Points on a hilly landscape, in no order, each with its height.
A ball rolls from a point to the lowest of its 2 nearest points, and stops where none of them is lower. Distance is the straight distance between rows; heights are no part of it.
Pov: 14,-16,24,30,-8,21,5,-10,-11,18,17,-30,-23,-10,35,5,30,-2,-15,-30,0,13,4,12  h=484
zum: 10,-25,14,31,10,24,-5,-47,-23,5,23,-18,-18,6,30,3,-6,-8,25,13,-4,36,12,-23  h=239
pibev: -18,18,23,-9,8,-15,9,-1,-25,-27,-10,-1,2,-16,-20,-22,7,-26,30,12,27,-45,-2,23  h=211
kegu: 0,40,19,22,38,10,-14,-14,24,-5,-25,10,8,-24,25,-8,-37,-19,35,23,15,-15,-15,-29  h=307
rel: -19,38,13,1,-5,19,-34,1,10,-2,8,-23,23,-21,13,20,-9,44,-13,-29,13,-14,22,8  h=219
Nobi: -21,-27,-7,24,-34,11,12,48,-7,35,-17,8,-21,26,-6,11,7,22,-30,-17,-11,23,22,15  h=666
deva: -17,20,-35,0,-6,-1,-7,15,8,-16,-27,21,6,3,7,6,-18,24,-29,-33,-40,1,29,-31  h=703
Fam: 12,-29,-16,6,16,-8,6,-37,-15,11,24,-15,-1,21,13,-14,7,0,12,9,-8,20,17,-11  h=98
noz: -2,14,21,-1,25,-26,12,14,8,32,-35,10,18,-3,20,-4,9,-2,17,8,-10,-15,8,-7  h=586
Gafo: -15,42,43,21,13,27,-32,-8,9,-16,-27,20,2,-26,1,16,-22,-17,13,11,35,-14,-21,-9  h=324
Sezab: -16,0,-11,1,-6,-21,-2,4,-39,-6,10,25,-16,20,-35,-23,37,-10,29,13,27,-32,-10,-17  h=663
pir: -4,40,17,13,24,11,-18,-23,-1,-31,-29,13,19,-45,30,0,-33,-19,33,-13,5,-13,22,-27  h=270
dugir: -15,39,-38,7,20,-27,-13,1,21,-16,14,-41,27,-14,-9,14,-32,26,13,11,-23,-15,-13,-7  h=403
vol: 13,-6,1,20,8,5,-12,3,32,28,6,-16,-1,19,4,33,-27,28,-1,19,-1,31,-33,9  h=395
vigud: -12,26,-54,1,33,-24,31,-13,0,-14,23,0,-11,11,-2,-32,-6,-9,17,4,-26,-8,-12,-25  h=505
dad: 5,-34,11,-37,36,19,42,-7,-8,-27,-9,-20,29,9,-2,-20,-12,-28,-6,0,-23,15,33,28  h=218
mobof: -36,23,-2,-7,-1,-22,-7,15,-28,-18,-13,-3,19,-16,-30,-2,3,11,32,14,7,-66,11,19  h=96
fuz: -22,-7,-39,-4,-16,6,9,8,3,-29,13,21,-21,27,-49,-9,-15,-8,-22,7,11,19,-11,0  h=512
nidom: -7,-36,-34,24,-15,-1,8,13,-36,-29,7,7,-25,30,-44,3,-16,-8,-3,2,-20,14,-3,0  h=584
sebe: -18,24,15,-12,5,-11,43,25,-3,25,-15,-10,-11,-2,8,-19,29,-4,-18,-17,8,-27,-3,33  h=699
sur: 52,-13,-17,11,-17,-19,-18,5,22,13,7,-14,3,-20,-8,29,11,-8,-30,-39,-22,1,-17,-16  h=538
Datok: 34,-5,42,-9,9,34,-20,-41,5,-17,1,15,13,-36,31,-2,-8,-12,9,3,12,11,3,-20  h=192
Dosap: -22,-8,2,3,33,-5,-2,-3,-27,-61,-3,12,41,15,-21,-4,-20,3,63,55,-2,-18,3,6  h=448
nez: 34,-20,-25,5,-30,-7,-17,-2,4,-15,20,-17,-11,-7,-28,17,2,-19,-26,-6,5,24,-34,4  h=487
viza: -50,0,2,13,-12,3,7,17,-39,-11,21,2,-30,25,-31,-15,25,11,28,12,28,-22,-5,15  h=725
Piza: -6,23,44,0,-12,12,-6,20,-5,-6,-23,9,-1,-24,-10,0,-6,-16,16,10,31,-28,-20,22  h=280
tos: -9,-14,13,-7,-7,15,35,31,0,7,10,24,-39,35,-18,-19,5,-38,-8,26,34,29,-20,31  h=554
mika: 23,-7,-3,12,-5,-17,-19,-14,-13,-18,16,-2,-4,-2,-19,-4,0,-29,11,19,9,-9,-34,-1  h=419
fotus: 6,21,-35,-12,-21,-4,-6,32,43,6,10,-8,3,21,-35,30,-15,20,-34,-11,5,22,-21,18  h=545
til: -22,27,2,-7,-20,-15,-17,16,-7,2,2,-15,1,-1,-25,11,24,18,7,-4,25,-40,4,21  h=252
gem: 19,-37,41,-10,3,17,11,-2,2,19,1,-20,8,13,4,5,-9,-14,-8,17,8,20,2,43  h=750
nufek: 1,-6,-13,-33,-20,7,-18,6,20,-17,-34,48,15,11,-17,18,-9,27,-41,-21,-22,-3,31,-33  h=733
kab: -21,53,26,-1,35,-14,35,49,25,37,-25,16,-10,-11,27,-17,10,-16,-11,-10,13,-28,-13,18  h=661
Dumer: -16,-34,-15,-7,-37,-11,-8,30,-10,30,-12,14,8,21,-21,13,16,50,-32,-7,-17,2,45,5  h=716
lapa: -23,-8,14,28,2,7,22,30,3,19,-12,-30,-4,16,-10,14,-18,18,6,6,-11,2,-4,35  h=420
nuve: 35,-31,-9,4,-4,-25,12,19,0,18,-18,15,-6,5,3,-13,20,-31,-23,-21,-26,13,5,-30  h=314
Sas: 6,21,-19,-29,16,6,6,-21,38,-5,4,-5,19,-20,23,3,-8,27,-35,-40,-17,3,13,-17  h=310
vap: 2,-12,-18,-12,8,-17,-18,-8,-12,-41,4,5,33,-4,-38,1,-26,7,37,30,-15,-17,-1,-7  h=497
Mil: 0,-4,29,26,8,-17,-8,20,-28,48,-30,-4,24,1,4,7,12,19,27,4,-20,-25,16,5  h=544
Nado: 9,24,-23,-22,8,15,-22,-38,29,-18,33,-34,18,-26,11,21,4,24,-18,-26,2,9,12,1  h=227
kili: -2,1,45,51,0,17,2,-26,-36,17,1,-17,-27,-16,38,-7,31,-23,17,-12,5,-12,4,-14  h=460
vad: -21,0,-23,5,15,-27,18,4,-25,-9,14,3,-24,13,-19,-29,17,-30,16,-4,-10,-18,-10,-12  h=593
kidu: -7,12,-45,42,-13,-15,-9,8,-1,37,16,-18,-24,6,14,6,6,33,-15,-42,-20,-1,-7,-38  h=637
zonu: 36,-29,23,-12,-34,-10,-8,3,-20,33,22,-1,-14,-9,13,-3,55,4,-8,4,32,-11,-11,20  h=372
nedit: -18,25,-33,7,-13,-2,13,40,41,-19,-14,0,-8,7,-13,10,-33,21,-35,-15,-24,21,-18,5  h=615
rerud: 42,-36,9,16,-17,-5,9,36,6,40,-41,51,-21,9,19,-8,27,-35,-17,-9,-9,16,9,-28  h=367
sem: -14,34,-61,2,21,-39,3,-2,6,-12,29,-15,8,3,-27,-7,-11,4,37,10,-22,-24,-31,-9  h=495
fab: -1,-4,39,-9,21,8,44,11,4,18,-8,-30,2,7,9,-9,13,-18,-3,-2,-2,-4,12,48  h=730
nudo: -9,14,-21,34,-14,-13,-25,-2,-7,11,-4,-14,-11,-6,-10,2,3,12,11,-18,-10,-24,-20,-21  h=691
tasuk: 19,-35,44,8,-14,19,4,9,-12,34,-21,42,-32,5,31,-4,23,-30,-12,8,24,6,6,-16  h=402
pudo: 9,18,11,-17,10,21,-32,-47,-10,-39,-16,35,22,-31,22,-9,-27,-7,19,4,19,-2,26,-42  h=238
Dokev: 28,-15,12,39,8,13,-31,-35,11,17,18,-28,6,3,15,21,-10,9,23,24,-3,27,-18,-4  h=318
terak: 41,-42,-18,-35,-4,-2,16,-12,10,4,-8,9,6,5,7,-13,12,-21,-22,-15,-26,30,17,-8  h=229
zavad: 46,-42,-16,-48,17,-9,37,2,1,-23,-5,1,37,16,-4,-23,-5,-36,4,3,-30,22,32,1  h=99
Tigo: 58,-42,-5,-49,-1,-16,14,-28,15,-21,36,-4,12,-19,1,-12,19,-42,16,21,1,29,-17,-11  h=137
Ded: 5,-5,50,13,8,24,-3,-25,-17,13,-14,28,-29,-11,46,-26,29,-27,13,5,29,-9,15,-20  h=432
lokaz: -4,-45,-2,9,-21,6,24,37,-30,-1,-17,9,-29,29,-27,5,-4,-14,-26,0,-14,29,6,24  h=628
sunag: -2,21,-35,-16,20,-17,23,-14,23,16,4,-7,3,-4,24,-16,-8,0,-11,-7,-22,9,0,-19  h=398
puvav: -41,40,23,15,17,14,-17,-13,-15,-25,-15,-9,13,-16,13,12,-25,-5,29,19,14,-16,-6,13  h=365
kur: -27,-17,9,0,0,1,29,17,-5,18,7,5,-19,39,-14,-3,9,15,8,30,12,18,3,30  h=494
nima: -6,-19,-20,-26,-23,12,3,-24,-1,-42,21,13,-23,5,-27,-3,5,-8,-37,-23,15,26,-5,5  h=426
Lin: -13,-26,-17,-44,-24,1,-15,-2,-8,5,-13,32,19,17,-19,8,10,23,-21,11,-4,-1,41,-4  h=760
sopig: 39,-15,10,-45,-15,-22,-11,-22,9,-1,34,10,8,-24,-1,-4,34,-21,11,22,26,-5,-28,11  h=237
Zopu: -51,23,12,8,18,1,-2,-3,-30,-43,-18,0,31,-5,-12,-11,-32,6,48,26,-7,-36,27,15  h=405
lav: 0,5,6,-16,-26,34,-33,-28,20,1,40,-34,16,-17,18,32,14,51,-27,-22,26,-7,20,16  h=104
Daled: -14,0,32,39,-2,9,6,11,-39,44,-13,-2,-11,4,26,-10,20,-5,16,4,2,-24,6,5  h=496
bavaf: -3,-6,9,-14,33,11,21,-11,6,-19,-16,1,22,13,11,-4,-19,-15,9,18,-22,7,10,11  h=290
pep: 0,12,-20,-42,-1,23,-1,-37,12,-46,34,-11,6,-5,3,3,-3,11,-44,-20,20,23,9,20  h=330
kozed: -37,40,-25,4,-2,-8,-19,-3,4,-1,8,-38,27,-5,10,19,-16,66,6,-12,-19,-21,18,-3  h=308
led: -1,-11,33,3,-33,20,-12,-8,-21,20,21,-30,-22,-19,-5,-5,48,8,-8,-20,24,-10,5,25  h=436
Zazu: 3,-13,-32,13,-25,-7,-21,30,32,19,14,1,0,33,-38,40,-33,36,-7,15,-1,38,-29,13  h=472
Nerob: -24,27,-32,-9,26,13,24,24,25,-30,-24,17,-3,-4,15,0,-50,5,-28,-30,-34,14,-4,-16  h=665
lezu: 45,-20,9,-49,12,19,-1,-46,29,-17,32,0,23,-10,12,-3,-6,-7,0,28,12,43,-5,-7  h=15
Lete: 32,11,-29,27,-10,-3,-16,7,34,25,28,-18,-9,-5,13,12,5,18,-34,-49,-24,19,-8,-23  h=578
ralir: 25,-20,32,-25,-39,1,-28,-13,-1,18,1,23,-11,-13,5,-1,27,-9,3,27,43,5,-22,-7  h=306
zol: -1,21,4,3,30,-28,38,52,35,48,-46,28,2,0,25,-14,0,-11,-7,-5,-22,-11,-5,-9  h=624
Viga: -5,4,22,28,10,-8,-7,9,-6,4,-9,-16,6,5,-12,-2,-27,-19,14,18,-12,-6,-30,19  h=348
motap: 29,6,3,-37,5,7,-17,-49,26,-10,22,16,-4,-19,33,-1,3,9,-5,1,22,18,-8,-26  h=121
seno: -39,16,-8,37,-23,-6,2,19,-35,5,-9,-1,-36,14,-7,4,-4,15,8,1,10,-18,-9,-1  h=734

For each start below, name the point where the ball stops.
kidu -> Viga
Ded -> zavad
viza -> lav
nufek -> Fam
Pov -> lezu
kegu -> lezu
